Each scene shows the same named points in several views. A view is turned or mirrored, shifted and resized as a whole, has a little noise and may leave points out.
In the rows, zero is written as 100.

Scene 1
View 1
Q_132: [104 102  93 115 104 118  92  81 101 109 116 101 114  98  95  88 122 104
 117  65  94 131 105 123]
Q_991: [ 88  82 110 125  96  89  99  95  94 113 109 110 108 107 106  80  98 124
 117  84 103  62  92  78]
Q_166: [ 91 101  88  80  95  83 102  88  93  78 109  96  93  59  93  98  83  86
  89  54 106 110 109 129]
Q_125: [ 71  97  88 101  99  88 101  84  82  86 104  98  90  76  89 100  99 118
  94  55 104  95 105 116]
Q_396: [ 85  91 103 127 100 105  96  88  94 114 110 106 110 107 102  85 113 128
 121  74  99  87  95  95]
Q_502: [ 79  98  92 108 103 104 100  83  86  95 114  99  98  78  98  90 108 117
 102  58 101 106 103 122]
Q_346: [ 72  79 114 114  91  71 108 101  88  99 106 106  99  87 109  81  77 125
 101  82 108  34  91  74]
Q_887: [ 72 101  93 122 110 128  95  80  81 100 122  97 102  81 104  85 123 137
 104  52 101 114 106 136]
Q_650: [ 81 104  75  99  99  84  97  77  88  88  98  98  93  90  80 106 110 109
  98  55 100 119 105 118]
Q_46: [101  85 100 140  97  97  93  89 106 130  99 111 116 141  95  85 123 126
 138  92  92  86  88  69]
Q_962: [116  96 101  95  95  90 100  96 111 100 111  98 109  81  98  85  91  75
 111  73  99 109 103 109]
Q_949: [103  88 103 116  93  87  97  95 105 112 105 106 112 106 100  86  99 103
 118  86  99  83  93  83]
Q_565: [ 82  82 108 138  97  95  99  93  94 121 103 110 109 122 104  82 110 141
 124  85  98  60  88  72]
Q_821: [103  98 100  98  98  96  96  91 106  99 115  99 108  76 100  84  95  84
 108  68 101 108 105 115]
Q_570: [ 88  90 103 114  95  88 100  93  94 103 107 105 103  95 101  87  96 113
 110  75 102  75  94  92]
Q_338: [106  91 109  87  90  76 104 101 105  91 114 101 103  66 108  83  74  77
 103  75 105  82 102 100]
Q_84: [110 100  88 131 105 118  87  79 107 124 107 104 118 127  89  90 137 111
 130  75  88 135  97 109]
Q_842: [ 92  96  94 125 101 102  95  86  99 114 104 106 110 117  92  92 118 121
 122  73  96 103  95  97]
Q_367: [ 95  91 107 131 101 109  96  91  99 118 117 105 115 106 109  77 112 122
 123  79  98  88  96  95]
View 2
Q_125: [ 83 104 165 100  94  93 118 107 120  91 102  95 123 103  78 112  76  87
  69  95 117  85  79 102]
Q_991: [ 97 104 113  70  95  77  94 108 106 105  82 122  95  66 129 127 106 108
  96 123 154  98  77  92]
Q_346: [ 99 105 139  83 106  53 100 123 129 115  66 132  97  69 127 129  99 111
  81 125 143  88 110  88]
Q_502: [ 80 104 139  85  96  97 108  90 106  87 109  94 119  92  83 111  94  90
  70  90 118 103  63 101]
Q_46: [ 97 105  83  66  83 107  83 114  77 104 100 115  89  67 131 130 100 102
 138 126 171 100  38  98]
Q_650: [ 86  99 143 100  92 107 107 105  92  98 107  76 125 105  65 111  83  74
  96  88 106  97  67 116]
Q_84: [ 84 101  85  65  83 130  88  83  62  82 122  87 107  82  91 117 105  87
 127  95 137 115  18 110]
Q_949: [ 96 101 105  73  99  85  86 106  88 111  83 105 101  67 113 124 112  96
 109 115 131 106  76 101]
Q_570: [ 91 103 127  78 100  80  97 106 105 104  87 111 105  76 108 123 102  98
  91 111 133  98  81  97]
Q_166: [ 86 101 150  95 110  84 103  89 101 103  89  72 131  93  60 110 105  73
  68  81  75 111 101 113]
Q_821: [ 88 102 117  77 106  88  92  80  88  99  91  82 119  78  81 114 124  84
  83  89  97 120  81 104]
Q_396: [ 87 105 115  72  93  99  99  97 101  90 103 111 101  75 115 121  98 101
  93 109 148  99  51  97]
Q_367: [ 89 102 103  63  93  96  92  89  96  89 100 113 101  71 117 120 109 105
  94 105 146 107  51  94]
Q_842: [ 89 101 107  77  86 110  95 104  85  94 107  99 105  81 103 120  95  94
 111 107 142 104  46 102]
Q_962: [ 93 101 107  75 107  86  83  83  79 107  83  78 117  73  84 118 128  83
  95  91  91 124  88 109]
Q_887: [ 68 105 137  76  89 114 114  71 117  65 128  99 117  97  82 105  92  94
  59  79 130 100  38  98]
Q_338: [ 97 101 125  78 118  61  87  92 100 116  65  92 116  67  92 120 130  90
  77  99  88 116 116 103]
View 3
Q_338: [126 133 166 111 114  63  82 114  89  98  87  60  69  62 131 105 135 107
  68  76  86 140  90  91]
Q_84: [ 96 137 109 138 100  83  90  68 101 140 127 138  84  97 112 139  78 127
 139 104 111 106  96 112]
Q_125: [ 94 110 147 104 118  83  62 126 128  94 107  81  62 100 108 102 112  98
 101  94  64  94  80 109]
Q_650: [ 84 112 122 123 108  78  78 121 109  98 114  90  66 103 113 103  91 101
  96 104  71  88  74 125]
Q_991: [107 118 152  82 115  66  49  71 132 120  78 113  86  75 105 124 138 123
 105  81 104 136  91  84]
Q_132: [107 137 133 142 108  91  93  97  98 131 133 108  77  95 117 129  84 118
 126  98  95 103 102 106]
Q_396: [101 122 146  98 115  82  62  81 131 124 104 119  81  90 104 125 117 122
 124  88 100 115  93  93]
Q_346: [109 107 167  57 123  60  36  90 144 100  64  90  78  71 108 106 164 113
  86  76  88 141  82  81]
Q_502: [102 117 152 115 120  92  74 118 125 106 119  87  69  98 108 111 104 107
 115  94  74  97  92 103]
Q_46: [ 95 124 116  94 100  58  55  41 125 139  83 154  95  82 102 138 115 134
 128  92 125 132  91  98]
Q_949: [109 130 136 101 107  62  69  78 107 121  85 110  83  73 115 123 127 121
  97  87 106 136  91  97]
Q_887: [101 116 158 120 128 115  73 115 141 115 139  95  68 111 101 124  93 112
 142  97  73  84  97  97]
Q_166: [107 123 150 129 116  80  90 141  91  88 112  52  58  90 126  93 106  96
  74  90  60 103  84 111]
Q_821: [118 135 149 129 114  78  91 110  90 112 114  78  71  79 126 115 110 111
  93  86  89 120  96 101]
Q_565: [ 99 112 140  71 115  68  39  58 148 128  80 137  88  85  95 130 134 127
 125  88 110 130  87  87]
Q_570: [111 122 154  93 116  67  61  89 117 113  84  98  80  74 112 114 134 117
  92  80  97 135  90  89]
Q_842: [ 95 122 124 110 107  76  70  77 121 126 105 125  82  94 104 128 101 121
 123  98 103 111  88 107]
Q_962: [120 141 142 132 106  67  97 105  76 111 106  82  76  75 132 113 109 113
  85  85  92 126  97 103]
Q_367: [113 131 148 104 116  82  65  75 124 133 102 120  82  86 108 129 119 127
 127  87 108 124 101  87]
View 4
Q_84: [ 92  78 103  47 118  51 105  99  97 101 107  93 137  66  65 139  79  93
 124 108 154 131 106  44]
Q_570: [ 67  90 120 107  75  86  93  99  86 117  70 112  97 102 104 104 107  98
 106 112  92 111  83  85]
Q_565: [ 53 130 106 107  72  70 109 114  82 113  79  81  91 104 101 146 114  92
  83 113 100 107  69  50]
Q_166: [ 94  31 134 100  92  98  79  80  92 107  63 168 108  84 113  47  91 111
 139 105  98 132 118 129]
Q_821: [ 81  54 119  73  99  91  76  90  91 119  64 135 122  83  97  85  95 104
 145 116 105 119  95 108]
Q_46: [ 63 121  98  83  82  64 114 111  95 112 104  66 118 107  71 155 104  84
  91 119 116 105  74  34]
Q_991: [ 55 111 110 105  71  84  97 108  85 121  68  93  97 108 103 130 114  94
  99 121  90 101  70  72]
Q_132: [ 90  60 114  55 118  63  93  93  91 104  81 123 125  58  86 115  81 104
 138 108 145 131 104  75]
Q_962: [ 81  52 116  65  98  98  74  83 100 125  69 129 136  98  85  82  98 102
 149 121 101 106  94 104]
Q_842: [ 80  91 109  82  93  65 105 100  91 104  94 103 112  84  88 124  93  98
 106 107 126 124  99  56]
Q_346: [ 46 105 120 140  53 102  86 105  76 122  44 124  71 116 129  98 126 100
  95 115  62 100  68 108]
Q_502: [ 82  67 125  98  98  73  96  97  81  98  67 140  89  64 118  98  90 107
 120 100 119 139 103  93]
Q_338: [ 69  59 121  93  80 114  67  88  93 132  48 135 117 115 102  72 116 101
 142 123  70  99  84 125]
Q_125: [ 84  65 130 119  86  80  98  94  83  93  70 151  85  80 121  73  92 108
 106  97 105 136 111 102]
Q_367: [ 62 101 106  81  94  68  94 110  82 119  67  98 105  77  99 141 101  99
 117 113 118 110  77  67]
Q_396: [ 67 101 113  92  91  68 100 105  83 109  75 102  97  80 102 130 102 100
 105 110 116 120  83  67]
Q_949: [ 67  91 109  90  78  88  93  98  95 125  80  99 122 115  85 115 110  94
 116 122  93 102  81  76]
View 5
Q_166: [ 65  93 114  69  95 108  88  97  92 101  95 106 116 100 100 129 115  96
  93 127 114 102  91  70]
Q_650: [ 78  86 112  84 103 103  93 106  94  93 123  90 101 102 100 118 109  92
 115 133 117  87 103  82]
Q_84: [119 109 119 113 119 102 104 118  94 101 150  90  85  96  82  85  87 102
  96 133 107  73  85  95]
Q_565: [103  92  92 122 118  98 100 103  99  83 153  79 100  71 116  89  80 114
  82  81 100 101 125  99]
Q_570: [ 87  91 100 100 108 102  97  98  95  91 126  90 108  81 109 109  93 109
  83  95 103 106 110  85]
Q_991: [ 97  93  92 112 113 103 101  98  98  89 133  87 107  75 112  97  83 115
  76  81  99 107 113  91]
Q_125: [ 73  87 109  79 103 101  86 104  94  89 124  95 109  90 113 121 108  96
 101 117 116  98 117  84]
Q_46: [120  99  96 134 121 101 112 107 101  90 151  76  88  85  99  76  71 113
  89  91  97  92 106  99]
Q_842: [104  98 106 108 115  99 101 108  96  93 143  85  94  87  99  93  88 104
  95 111 107  88 103  92]
Q_367: [105 105 108 108 116 101  98 109  92  94 144  96 101  78 103  93  87 111
  72 102 104  96 106  92]
Q_962: [ 94 105 110 100 105 113 108  97  95 110  97 102 106 102  84 105  90 105
  81 117  98 102  70  75]
Q_338: [ 74  97 100  89  99 112  99  91  94 102  90 104 119  91 101 119  97 108
  71  96  97 117  89  72]
Q_949: [ 98  95  98 112 112 107 107  99  98  95 122  88 104  88 100  97  84 112
  83  93  96 102  97  86]
Q_132: [103 110 125  93 113 103  95 116  89 103 139 103  95  94  87  98  99 100
  84 134 113  81  87  88]
Q_887: [ 87 103 127  74 112  95  75 119  86  91 156 107 103  77 108 108 110  99
  81 133 123  83 117  91]
Q_821: [ 85 102 116  87 104 108  96 103  92 103 111 106 110  95  94 110 102 103
  79 118 105 100  88  76]
View 6
Q_132: [ 93  87 104  73 124  89 130 112 131 107  90  70 146 114  77 122  89  95
 105  96  79  75  99  98]
Q_650: [ 88  78 106 110 107 125 106 131 113  91  80  68 134 116  92 117  83  97
  93 109  93  93 109 101]
Q_346: [149  86  96  78  87 135 119 102  82 131  99  89  84 102 118  72  91  66
  70 104  95 128 122  70]
Q_570: [125  87 100  80 101 119 123 107 102 120  96  81 108 108 104  92  88  77
  85 103  87 103 112  83]
Q_887: [ 94  81 116  79 137  91  90 128 126 131  83  76 142 101  61 107  89  94
  78  93  86  98 109  84]
Q_842: [103  91 100  73 111 111 127  99 129 125  82  73 117 122  94 100  78  82
  90  87  89  77  99 100]
Q_166: [103  73 106 112 104 111 111 145  90  72  99  75 140  96  97 123 104  95
  97 129  82 115 119  81]
Q_565: [133  96  96  58 104 123 125  83 117 157  88  84  89 117 103  74  76  65
  78  80  96  91 104  85]
Q_338: [133  79  93  88  91 110 140 113  81  87 113  83 120  93 117 111 110  81
  99 126  74 117 119  71]
Q_125: [104  74 109 103 109 123  96 134 102 106  84  76 125 104  91 101  87  91
  80 109  94 112 117  87]
Q_396: [114  89 101  70 114 104 123 105 118 128  92  78 119 109  91  99  88  82
  88  93  87  91 104  86]
Q_502: [101  81 110  91 120 107 102 129 112 113  90  77 135 102  80 106  91  93
  84 105  88 105 113  85]
Q_367: [121  92  99  58 116 103 132  93 120 138  92  79 113 111  92  96  87  77
  91  89  83  87 102  85]

In a view up to two points have been moved. Name them for each view, in the order of its rows, or write -.
view 1 -> -
view 2 -> Q_125
view 3 -> Q_570
view 4 -> Q_346
view 5 -> Q_962
view 6 -> Q_396
